Points on a hilly landscape, in no order, each with its height.
From any point a ball takes the steepest step (drop divided by distance) to one of its 4 nearest points. It stops when none of these is lower. Distance is the straight distance between rows; heights are no part of it.
gofib (h 799): [135  86 104 128 125 138 151 104 105 128  93 144 141 137 136 145 141  77
 129 134 128 127 140  88  51 134  93 143 133 101]
zaze (h 720): [112 150 153 112 113 137  93 153 179 116 119 117 140 143 138 122 136 124
 139 111 107 142  98 172 222 108 170  99 141 155]
Gov (h 661): [132 109  84 154 123 131 144 114  96 113 125 160 122 152 126 133 126  89
 139 116 127 136 133 100  59 148 111 124 144 124]
mubet (h 763): [148 118 167 110  97 113  88 137 143 187  83 118 182  94 119 155 117 161
 106 133 152  89 173 115  93 114  38 170  50 114]
nida (h 753): [133  91  70 145 130 168 158 106  82  86 126 177  94 145 142 114  92  78
 143 162 138 147 123 106  68 151 117  92 162 130]
Vik (h 652): [ 81 153 117  84 173 103  79 181 121 170  64 131 162  95 157 145  65 157
 133 187  88  96 124 150 169  74  92  86  69 190]
nal (h 337): [124 131  96 105 166 128  97 147 126 138 113 136 118  85 119 140  75 130
 153 140  93 103 146 137 140 129 109  82 117 164]
fudof (h 124): [129 116 126 144 154  90 123 133 121 155 140 127 136 123  99 164 152 136
 133  85 130 125 146 124 107 131 132 137 140 138]
vub (h 462): [158 120 133 103 136 153 130 159 122  92 106 134  89  99 109 110  84 155
 156 139 132  87 163 135 113 116  95 105 138  99]
mez (h 724): [161  96  95 188 128 188 175  88  85 105 146 163  99 118 116 140 102  99
 138 141 164 141 151  89   9 163  72 104 154  91]
ginu (h 737): [140 105 199 108  88 104 115 120 178 187  95  88 199 119 126 142 173 163
  91 122 115  83 151 101 141 136  91 190  75 103]
maris (h 467): [116 120  86 123 138 153 137 113  82  87 136 152  88 148 122 111  72 123
 157 154 128 123 105 138 117 133 133  91 169 140]
dabor (h 773): [139 102 190  86  62 145 157 130 162 132  75  85 162 136 165 101 151 132
 111 166 102  92 121 114 201 137 165 180  91  91]
dakuf (h 325): [136 130 146 121 159 136  97 162 150 104 131 139 113 103  91 140  89 152
 157 120 120 106 137 169 163 128 121  77 142 141]
Nufo (h 638): [130 123 194 117 128  87  99 160 183 168 101  95 187 109 108 151 178 158
 116 111 132 119 150 138 161 116 106 144  94 117]
Nasev (h 302): [139 125 122 118 161 161 122 151 114  93 133 136  88 108  99 121  57 156
 161 135 126  99 134 139 140 135 114  74 157 130]
Vita (h 465): [122 149 180 188 121  95 160 143 163 115 171 101 121 164 133 130 175 163
 128  95 138 158 117 114 168 132 159 155 139  97]
budek (h 684): [115 135 140  75 112 119  93 145 174 122 101 107 143 133 149 119 132  93
 131 142  82 111 107 151 197 117 167 112 132 158]
kepeg (h 794): [ 91 101 138  89  73 133 161  99 117 164  69 122 160 161 196 102 158  38
  96 147 103 116 102  91 111 138 152 153 110 113]
minid (h 527): [106 141  82 116 179 101  90 130 129 157 119 133 138  78 125 162 109 115
 139 139  90 124 142 145 153 124 114  83  99 201]
Tikar (h 587): [139 107 134 131 112 115 137 128 126 116 118 128 130 150 121 126 148 136
 135 111 130 111 148 127 118 124 135 146 146 102]
Pak (h 754): [107 143 159  90 110 114 138 129 152 157 102 110 150 147 169 119 163  97
 121 105  95 106 102 118 176 116 191 147 125 139]
Tizi (h 338): [135 121 147 162 123 124 147 139 138  96 166 125 120 159 120 125 161 163
 145 101 152 139 119 139 144 122 151 143 159 100]
gamo (h 500): [123 196 127 199 191 138 132 114 111 142 252  99  99 146 110 128 167 149
  74 113 151 230 103 169 145 122 161 134 158 108]
Budi (h 308): [138  88  81 114 132 178 164 115 104 104  73 135 122 133 149 124  81  62
 144 178 113 101 162  99  49 112  75 117 138 109]
Diso (h 550): [118 129  85 138 131 137 125 105  88 111 169 153 105 148 115 138 112 115
 129 114 121 141 105 137 108 142 154 119 151 152]
pupo (h 436): [120 142 140 148 137 152 116 131 138  78 158 132 100 149 102 132 104 142
 148 121 139 134  98 173 195 120 160 106 170 161]
gom (h 768): [108 111 128  45  89 131 116 105 139 145  69 110 155 153 160 105 123  68
 112 162  90 101 112 113 143 125 132 146 107 132]
nupam (h 507): [128 143 146 171 154 157 156 136 109  68 194 137  77 152  95 118 121 189
 110 150 182 168 106 181 144 131 164 120 173 115]
vufa (h 729): [136 121 147 115 121  97  90 142 131 205  94 111 170  74 115 167 109 146
 127 152 149 109 185 106  94 109  50 138  50 150]
lok (h 682): [171  89 120 154 110 176 172 117  97  45 109 163  75 139 124  85 102 164
 139 159 175 132 137 136  95 131 110 127 161  67]
niv (h 481): [129 121 107 158 152 126 140 117  84 134 151 148 105 119  88 166 117 136
 146  94 135 128 146 123  79 153 120 127 147 148]
nupok (h 526): [123 105 132  88 109  93  93 108 144 196  87 112 186 100 113 156 130 113
 111 128 124 104 162 107  98 120  76 160  68 158]
fur (h 213): [137 121 135 182 133 128 162 116 123  89 204 132 104 155 120 107 160 178
 117 134 176 157 114 136 110 143 143 138 153  93]
Letek (h 568): [147  88 125  83  96 173 143 116 123  87  67 126 131 144 154  94 106  99
 129 171 135  88 159 123 117 105  94 150 118  71]
sefa (h 458): [125 133 151 114 148 111  68 179 169 133 105 128 144 104 111 150 131 143
 148 134 119 126 138 173 180 108 121  94 108 153]
keve (h 603): [105 148 193 105 112 105  95 147 187 179  98 106 185 120 138 147 184 115
 107 111 101 115 116 137 189 121 156 142  84 150]
nugud (h 622): [146  94  96 179 122 132 151 105 113 134 150 156 137 131 130 137 169 106
 127 108 150 146 144  81  27 158 102 136 137  90]
kel (h 822): [ 93 141 118  84 104 111 133 119 128 157 105 121 135 151 198 113 145  45
 118 119  75 119  98 126 169 111 201 129 129 177]
digin (h 364): [ 96 119 101  92 123  84  80 119 128 200  86 119 179  93 133 156 106 103
 117 151 117 121 160 110 111 118  77 122  66 187]
zokav (h 430): [129 131  89 156 139 155 146 113  85  96 198 155  83 152 116 102 118 125
 117 143 162 168  97 148  98 151 165 115 156 137]
nopak (h 340): [164 132 121 159 104 133 197 108 145  90 186 124  94 147 169  55 148 147
  99 129 152 196 102  95 130 156 165 159 127  93]
lomit (h 271): [142 161 147 162 161 167 132 146 102 112 168 116  80  97  45 159  77 190
 146 117 174 129 128 167 128 140 119  93 168 125]
ful (h 332): [155 123 142 193  97 107 181 105 146 113 174 121 123 133 167 102 193 139
 114 102 151 161 135  64  94 162 132 167 132  60]
rilu (h 417): [106 183 100 183 169 136 117 103  99 147 218 123 115 151 109 154 145 134
  95  90 137 184  92 143 130 129 159 130 154 162]
gopob (h 299): [150 107 141 172 111 142 169 132 123  65 152 134 102 158 119 100 144 182
 135 140 167 139 119 144 129 126 155 138 155  92]
tene (h 494): [158 104 161 115 117 138 124 130 152 136  85 109 144 102 102 135 131 151
 124 117 155  81 190 122  82 111  78 171  87  72]
Zesuz (h 621): [107 147 131  93 157  92  70 176 131 167  70 123 151  90 134 156  86 150
 138 176 105 105 139 149 148  92  91  99  77 171]
Ledub (h 577): [107 155 160 154 120  89 143 136 150 159 156 106 139 145 164 136 175 116
 121  75 115 135 110 114 167 124 161 145 146 125]
vigam (h 796): [102 122 143  75  90 113 153 109 119 165  80 115 142 150 190 105 155  61
 101 138  89 112 100 112 154 132 184 153 114 131]
gukif (h 361): [128 155 138 182 129  91 133 128 133 141 196 119 119 166 133 138 181 145
 112  92 130 160 114 110 132 139 143 145 155 118]
pir (h 726): [117 135 161 136 132 127 114 154 170 112 148 116 133 148 112 137 141 149
 136  86 125 122 115 162 198 124 157 121 145 130]
zafu (h 632): [160 105 108 150 138 185 156 127  75  78 116 155  69 123 116 101  76 135
 153 142 145 115 134 121  90 138 100 105 168  95]
fitog (h 528): [126 123 100 110 144 104 113 120 118 146 122 138 134 122 107 153 117  96
 140 110 102 123 130 127 118 137 131 120 139 156]
Bog (h 748): [121 112 192  72  73 122 114 123 173 163  83  86 183 139 143 116 157 143
  97 148 109  88 134 121 164 139 119 160  74 117]
tuf (h 557): [119 132 132 129 129  61  71 143 146 211 101 121 187  79 124 193 140 136
 132 143 122 123 153 136 147 100  95 118  69 190]
zagov (h 327): [115 166 124 157 153  89 110 107 128 174 168 111 149 129 145 178 177 108
 112  52 102 157 102 119 170 125 144 142 133 185]
kabe (h 474): [126 178 107 180 162 126 147 107 110 143 252 118  98 157 119 121 163 145
  84 119 156 203  95 133 110 136 162 134 158 133]
Nulo (h 484): [141 136 163 144 136  79 123 148 158 149 139 112 154 134 103 153 180 134
 123  76 132 121 126 126 149 128 139 142 137 125]
Rim (h 647): [145 104 148 102 113 118 123 111 140 175  82 123 176 107 108 148 142 121
 112 118 132  94 181 101  74 117  61 173  77 104]
pugo (h 584): [136 128  98 146 145 170 150 126  69  99 149 151  68 130  92 135  73 137
 156 137 141 128 125 126  86 151 111  96 162 114]
Nikin (h 736): [112 146  90 155 165 106 115 119 116 147 151 136 142  94 102 181 120 119
 142  78 117 138 131 142 135 142 129 117 120 203]
Zati (h 560): [139 138  93 164 176 105 132 112  85 171 147 127 113  75  83 178  96 148
 159  95 134 128 168 124 104 171  94  90 124 167]
lalu (h 589): [154 101 103 149 140 165 161 115  91 104  99 152  97 116 127 128  94 101
 155 142 130 114 151 103  46 135  81 111 143  93]
feru (h 785): [144 109 149  81 102 137 142 144 144  74  88 111 132 150 136  87 119 133
 145 149 122 105 130 148 183 107 158 129 131  96]
todaz (h 367): [108 141 124  73 150 136  71 172 153 111  95 126 136 112 129 112  96 126
 150 172  85 107 119 171 183  91 121  71 118 155]
Bomir (h 616): [149 116 122 128 138 142 137 146 106 120 118 139 102 114  90 136  90 129
 158 118 121 113 166 120  85 133  96 115 137 112]
pafi (h 599): [113 119 131  70 144 112  79 152 147 142  88 123 153 107 129 130 106 120
 122 169  95 100 140 134 139 103 101 116  91 151]
dizu (h 847): [142 118 182  89 108 147  82 151 148 145  68 126 161  97 133 135  94 164
 122 160 159  59 161 117 104 113  28 167  37  96]
vuka (h 685): [115 158 160 107 128 111 113 145 171 154 111  98 155 133 149 149 169 110
 127  93 106 127 112 139 190 115 167 132 128 147]
par (h 624): [141 125 112 147  94 114 165 112 126 122 157 139 106 155 185  78 177 101
 114 115 134 163  97  83 114 148 159 134 140 112]
nenet (h 704): [105 159  87 111 138 109  93 121 134 151 136 126 151 113 134 165 139  83
 128  88  80 137 104 142 170 120 157 116 124 208]
Zov (h 343): [144  98 158  94 102 159 123 140 152 113  78 113 140 116 117 109 110 145
 129 150 143  77 184 135 101 107  81 156  91  68]
Nir (h 808): [114 125 161 129 104  92 158 110 130 180 114 111 157 134 171 125 199 102
 107 110 113 126 127  78 108 133 137 179 109  78]
Lako (h 665): [130 103 104  95 134 153 128 135 112  98  95 144 102 129 123 102  75 100
 158 140 111  96 154 120 104 120 107 117 148 117]
tele (h 727): [122 129 147  70  91 122 139 129 151 113  86  92 141 145 166  98 144 107
 125 142 100 102 100 139 192 123 185 138 131 130]
Vapid (h 644): [ 94 119  88  54 136 114  80 125 135 158  71 126 161 107 159 120  80 107
 125 190  83 111 115 116 140 106  99 110  80 181]
kub (h 414): [124 147 127 141 163 165 130 134 106  75 173 135  63 132  88 120  58 165
 137 158 165 133 106 169 152 119 155  94 180 135]
dadef (h 766): [148 107 106 170 147 120 156 112  93 162 104 148 124 107 105 162 134 103
 144 108 132 127 186  95  32 153  76 137 129 103]
sito (h 654): [ 96 150 178  86  99 135  97 148 178 154  95  98 166 119 172 122 155  96
 117 131  85 113  93 157 218 112 184 130  92 166]
Befa (h 670): [127 112  80 150 144 165 163 108  68 107 125 161  86 129 113 124  76 107
 160 147 127 136 134 112  66 151 107  89 163 124]
Lik (h 333): [103 138  89 121 165 169 116 120  95  97 165 142  88 122 108 138  56 133
 156 137 121 123 100 154 134 129 155  90 180 164]
bilu (h 489): [116 140  74 136 126 152 131 101  88  97 173 149  89 172 150 117 112 104
 125 140 120 158  70 152 140 129 176 112 161 163]
Bolo (h 656): [133 110 112 121  94 123 161 117 120 124 101 133 143 152 169 107 159  89
 123 128 118 134 122  98 105 140 152 146 137 104]
milur (h 275): [114 136 102 183 152 121 140 108  87 144 215 138 110 138  95 144 134 142
 111 100 164 169 116 125  65 162 142 132 152 133]
ren (h 438): [167 117 117 145 105 156 183 114 136  52 151 152  91 162 150  63 144 165
 101 159 161 178 106 115 118 153 160 141 138 101]
Fenu (h 447): [ 93 156  61 137 177 180 141 100  57 106 159 141  63 118 103 121  41 122
 155 148 132 144 101 130 100 152 139  74 171 153]
zuga (h 642): [127 112 134  83 107 103  92 125 150 165  90 115 176 121 110 144 143 106
 113 139 114 108 145 118 126 117 107 148 100 147]
ker (h 820): [117 147 125 109 113  95 133 115 121 153 121 123 140 149 184 134 166  66
 112  87  88 137  92 102 143 120 189 145 129 148]
Loned (h 655): [120 147 132 129 132 114 113 130 144 127 145 124 131 138 116 153 141 123
 138  90 121 118 119 148 167 124 157 119 144 150]
Vava (h 562): [154 108 132 136 130 155 151 137 102  81 121 154  72 127 108 100  79 155
 160 144 146 104 147 142 110 126 116 107 166  97]
puvik (h 714): [128 137  95 149 166  83  95 140 117 192 129 120 135  65 107 177 110 140
 148 113 123 113 179 143 133 142 100  83  94 181]
Fom (h 777): [104 162 168 146 133 117  95 153 189 146 132 124 157 128 113 146 171 152
 137  69 122 156 123 155 222 112 148 116 128 139]
Giz (h 355): [122 132  86 171 153 150 143 102  67 118 196 156  91 135  98 124 114 128
 116 129 176 171 114 126  52 160 139 116 157 132]
til (h 330): [113 185  93 167 144 143 129 105  91 132 209 120 103 166 152 121 139 126
  90 110 127 196  72 149 145 120 185 128 159 169]
kunu (h 354): [122 141 133 153 159 147 124 139 113 100 177 134  90 139  80 149  91 162
 137 114 156 129 122 167 141 129 146 108 172 140]
lov (h 721): [ 91 175 112  70 113 130  73 134 161 151 101 119 164 109 176 140 135  61
 119 120  59 125  86 153 209 106 179 120 121 212]
benov (h 771): [118 131 109 113 107 109 139 118 108 112 129 141 125 158 160 119 147  81
 132 115 107 141 100 112 121 132 156 127 147 143]
tafo (h 470): [146 109 107 156 108 126 151 106 107 111 139 147 132 157 145 110 175 115
 129 120 151 139 131 100  78 138 123 141 144  89]
nipaf (h 368): [154 100  82 131  88 149 170 101 125  61 141 157 110 161 173  78 134 103
 114 140 156 173 104 105  97 154 141 125 151 120]
Tal (h 653): [100 125 149  59 109 129  71 162 142 139  62 122 167 120 159 121  89 155
 117 194 103  84 115 135 144  92  77 135  70 138]
Binab (h 547): [110 148 182 120 135  95  63 171 188 166  90 113 176 112 110 168 175 148
 135 116 121 145 119 170 205 105 124 117  86 143]
zez (h 123): [161  82 101 156 101 168 179 101 127  69 124 156 102 152 148  76 137 120
 136 138 167 146 129 114  64 145 118 141 143  77]
visu (h 506): [152 119 142 149  84 111 185 126 144  97 137 125 121 150 182  77 181 140
 118 136 134 163 112  86 138 142 170 166 129  79]
Vogob (h 667): [133 124 146 120 107  95 133 133 132 146 106 114 157 135 124 137 180 122
 120 103 125 112 136 103 130 121 144 159 127 104]
Fogi (h 630): [131 122 150  76 112 107  97 143 164 133 106 104 171 122 120 129 148 111
 126 138 106 105 137 144 151 113 131 130 109 129]
firu (h 735): [132 112 125 129 116 100 140 111 117 160 103 137 163 133 129 136 179 104
 115  99 123 127 148  90  65 140 105 168 128  93]
Zepi (h 472): [114 173 144 166 134 130 144 130 139 127 179 122 120 174 141 129 150 137
 119  92 131 170  90 150 188 117 180 128 156 151]
tefa (h 555): [117  94  84  86 132 146 131 121 109 114  86 143 135 137 140 110  93  70
 138 158  99 108 148 110 102 114 114 116 139 116]
Bunes (h 783): [112 117 172  80  94  86 111 105 164 220  93 108 196 117 150 145 173 115
  84 112 106 107 123  82 128 132 117 191  82 148]
fiz (h 677): [ 99 119 218 103 102 115 137 145 181 180  98  79 182 133 144 124 181 136
 107 128 102  99 127 120 199 131 160 169  84 112]
Niket (h 476): [115 154 115 167 161 147 130 114  88 107 210 135  94 156 100 143 136 155
 111 120 170 170 105 169 120 130 160 134 164 138]
Vagu (h 276): [107 149  93  95 181 135  88 157 137 122 109 138 125  88 139 120  69 135
 160 157  72 104 115 155 162 115 124  63 118 181]
goz (h 571): [117 101 122 100 112 114 103 117 133 184  69 128 177  89 142 150  92 113
 114 153 141  97 182  81  78 127  38 151  56 155]
garun (h 691): [117 105 102  99 111 128 131 112 115 135  95 135 140 129 130 138 128  73
 136 131 100 123 144 108  96 128 127 135 134 133]
gikif (h 237): [169 113 128 209  99 133 182 102 158  95 199 135 103 131 129  84 181 180
 109 112 184 168 137  74  92 164 127 174 139  46]
leb (h 344): [133 161 104 144 115 136 161 110 121 101 183 135  91 171 183  84 142 127
  90 128 132 182  71 134 154 135 192 128 146 149]
pilo (h 718): [106  96 113  70 115 134 117 108 131 162  68 118 173 127 131 133 100  67
 112 159  99 101 149  92  83 117  73 147  91 136]
voka (h 669): [118 137 148 107 137  75  62 165 145 189  75 122 181  96 134 169  94 161
 128 173 132  98 150 132 144  87  69 115  66 165]
naz (h 671): [104 100 126  46 112 137  78 122 146 145  67 119 175 122 148 108  83  88
 109 177  99  85 121 102 127 114  80 136  78 141]
Fador (h 828): [ 99 102 171 104  81 114 166 108 130 186  85 115 155 143 194 105 172  83
  96 138  93 104 118  84 134 139 157 189  93 110]
Komeb (h 469): [131 127 127 138 125 152 149 118 123  60 167 143  80 160 130 107 101 166
 127 158 148 146 102 166 166 122 167 120 174 131]
gen (h 723): [114 109 141  71  90 121 121 107 140 181  71 106 180 135 137 133 146  87
 101 138 109  96 128  93 109 132  99 174  93 127]
bope (h 400): [173  97 148 179 104 143 165 127 128  91 129 136 114 133 117 109 163 182
 140 116 172 117 152 123  85 132 122 150 142  54]
nen (h 690): [153 102 130 125 110 139 147 120 122 116  93 134 125 137 123 124 139 119
 135 129 137  96 169 126  81 112 104 148 133  72]
Nesiv (h 633): [166 136 159 114 134 126 106 158 145 138  96 121 129  80  90 147 123 160
 137 132 145  94 182 142  99 118  78 131  97 105]
peb (h 719): [174 112 143 146 124 146 140 138 114 106 112 142 101 108  90 135 114 154
 152 105 140  96 175 139  82 123  95 137 146  76]
zeg (h 689): [104 139  81  85 121 123 103 116 125 113 117 134 132 135 152 134 116  70
 141 129  76 113 105 132 164 122 169 113 142 171]
Mor (h 635): [145 104 112 146 122 178 161 109  84  56 138 163  65 142 117  84  92 145
 139 167 159 140 106 142 104 135 136 104 176 103]
rik (h 519): [141 136 146 164 140 163 146 126  85  87 179 139  66 127  84 121 100 180
 136 139 181 130 125 160 100 143 142 116 176  98]
Lofub (h 730): [132 104 103 113  86 136 174 105 127 104 107 146 125 155 208  75 160  60
 105 135 126 164  96  89 111 141 163 126 132 114]
vefu (h 709): [127 110 167  54  93 136  88 141 163 140  73 106 164 117 140 122 116 148
 104 170 110  76 145 141 134 112  77 154  76 109]
Dired (h 744): [126 141 172 115 105 114 131 153 177 134 113  89 161 135 135 127 168 133
 134 105 115 125 114 142 197 122 167 138 124 119]
beruz (h 496): [137 139 165 156 105 120 171 142 148  91 133 113 121 165 157  94 143 149
 136 125 137 151  97 131 191 122 182 140 138 117]
gele (h 379): [133 151 132 163 177 135 121 143 110 137 161 122 103  77  64 175  78 177
 156 100 157 134 141 150 142 156 110  72 135 155]
fud (h 84): [114 143  96 107 183 149 109 158 118 110 134 135  90  88 112 127  60 145
 158 136 102 107 127 150 151 135 121  67 140 168]
musuv (h 634): [105 142  96  92 147 110  74 132 143 123 112 125 146 107 128 147 112  99
 141 125  83 112 113 148 181 115 142 106 120 193]
Niso (h 76): [129 137 103 171 137 106 134 108  94 143 200 150 118 156 133 143 164 117
 112  87 135 167 101  97  74 158 136 145 144 126]
zodo (h 372): [127 144 164 171 169 136 114 144 144 134 171 135 111 129  64 164 117 174
 138  86 163 140 128 163 152 131 128 116 151 143]
rolog (h 154): [148 121 112 185 120 143 156 105 126 119 198 147 104 144 118  93 169 146
 107 110 181 163 124  90  67 159 116 149 145  88]
sibe (h 475): [132 109 114 155 129 143 146 119 105  91 155 141  90 151 105 118 116 140
 138 127 146 132 116 144 115 134 139 116 167 116]
pavez (h 701): [120 152 141 117 139  82  91 138 170 196 111 114 182 101 120 179 181 112
 114  96 116 130 124 119 163 115 134 139 100 169]
tivut (h 539): [100 179 167 202 143 134 142 145 150 131 199 115 103 164 111 138 151 181
 115  92 150 196  97 165 221 121 158 142 159 115]
Zot (h 660): [120 115 133  65 131 171 105 148 135 128  71 130 140 110 132  93  75 123
 130 178 108  83 159 121 102 102  74 132  83 106]
zabip (h 437): [148 143 102 164 137 131 176  83 131 123 237 131  90 152 150  73 149 120
  74 124 162 202  92 101 116 160 155 144 157 108]
peti (h 696): [110 161 162 137 161  85  76 203 132 184  78 131 150  87 124 187  93 184
 151 168 133 113 145 171 185  76  73  97  91 165]
Fefur (h 441): [149 113 165 161 129 105 150 138 149 112 141 119 136 148 101 126 167 178
 145  94 149 123 148 129 124 123 132 156 148  84]
lekav (h 270): [143 100 100 169 117 148 167 101 117  82 173 163 107 153 140  86 146 141
 119 133 178 163 121 108  77 156 130 131 161  99]
Mube (h 602): [113 162  90 138 137 138 108 108 108 118 163 130 120 148 139 150 121  98
 132 102 107 146  83 153 155 124 172 118 155 183]
bepap (h 641): [149  91 119 113 112 168 155 128 100  67  94 150  88 139 140  79  82 132
 155 162 138 104 147 129 111 114 112 109 159  85]
pup (h 703): [137 106 112 110 115 136 136 135 118  89 110 132 110 145 127 106 123 123
 150 130 126  99 140 144 130 114 140 120 159 111]
vapu (h 509): [117 163 143 203 171 134 148 130 130 111 225 119 102 163  98 136 169 172
  96 115 172 197 111 152 154 127 156 145 150 106]
gavug (h 487): [150 114 108 165  99 115 160 102 132 138 174 137 128 139 170  88 185  89
 106 101 140 165 122  62  71 162 133 143 148  89]
Nonu (h 636): [126 125 145  89 135 109  77 158 143 155  86 116 165  92 129 144  89 148
 135 165 114  97 153 130 116 100  68 132  66 143]
fipep (h 518): [117 127 114  87 155 124  90 153 131 152  85 129 136  92 121 125  87 129
 142 159 102 103 153 134 117 110  84 100  91 148]
rif (h 520): [112 164  99 154 174 154 150 109  56 116 173 124  67 102  66 156  78 148
 144 140 156 151 125 141  83 154 141  86 158 135]
nat (h 538): [105 144 179 103 115 109  74 160 185 147  85 104 173 133 127 139 153 142
 125 147 111 123 113 173 204 104 134 120  93 144]
Zufib (h 300): [176 128 155 181  96 134 199 113 164  72 174 121 104 118 153  69 168 183
 108 136 155 182 127  76 130 154 150 190 123  60]
Vot (h 473): [155 126 151 186 135 147 156 124  92 110 165 137  89 125  83 136 136 183
 131 103 171 126 145 137  78 143 112 135 159  88]
tiv (h 581): [146 135 170 155 154 103  94 182 165 146 127 130 140  84  85 168 130 182
 144 111 146 122 170 168 147 110 102  96 111 140]
Lan (h 728): [190 104 133 160 115 176 167 115 104  78 103 155  80 119 121 111 113 147
 162 137 173 102 163 132  67 127  83 127 136  47]
Rudit (h 431): [144 168 110 164 144 151 165 119 123  77 203 131  79 170 146  91 136 161
  91 148 158 194  80 168 171 135 183 126 154 130]
Tozo (h 770): [111 167 131 118 136  92  81 131 165 199 119 116 181  90 142 177 178  91
 117  97  87 148 113 140 200 116 148 123 101 206]
zozen (h 705): [104 138 132  48 115 113  75 135 154 140  87 113 164 118 158 121 121  83
 124 165  73 105  96 149 185 105 142 108 104 173]
gegu (h 529): [130 118 113 112 130  95 126 120 126 161 109 132 154 118 112 155 154  91
 125 102 107 124 148 111 106 126 116 152 123 140]
vode (h 551): [145 109 137 107 125 133 117 134 142 129  93 125 136 112 105 132 118 132
 144 136 132  99 172 134  97 116  98 142 119 102]
Zuzok (h 464): [ 99 161  75 141 179 134 122 101  89 121 167 139  95  95  94 152  57 127
 146 110 127 138 118 147 128 155 141  91 144 182]
Legol (h 451): [140 123 156 137 143 112 116 154 151 126 129 121 130 116  91 148 131 161
 149  96 134 103 159 144 126 132 118 125 133 127]
zanip (h 540): [106 144  86 141 168 145 137 101  66 127 159 142  82 106  89 155  69 130
 149 121 140 135 123 130  89 160 116  90 151 151]
mosa (h 435): [134 127 132  98 149 130  84 175 146 107 108 129 131  97 111 123  90 136
 164 146 105 106 143 157 157 105 120  82 117 144]
Mus (h 404): [160 108 120 134  83 137 172 114 132  59  99 142 122 158 170  72 151 130
 139 144 143 143 119 114 117 138 155 132 146  83]
Ribe (h 531): [110 175 124 174 156 103 114 121 121 145 183 125 138 145 113 177 152 130
 124  69 128 161  97 134 154 132 146 135 146 169]
vegam (h 809): [128 116 183 142  83 108 170 134 141 123 108  89 163 133 140 111 184 158
 120 126 129 110 140  98 146 129 164 182 115  50]
pureb (h 752): [124 106  74 107 151 127 146 119 112 149  87 142 124 103 122 141  84  85
 143 134 111 112 180 100  89 138  81 114 115 139]

Where does a ball stop that starts at each point below?
nenet => til
visu => rolog
Fador => digin
vegam => rolog
Diso => Niso
budek => fud
vigam => fud
Tikar => rolog
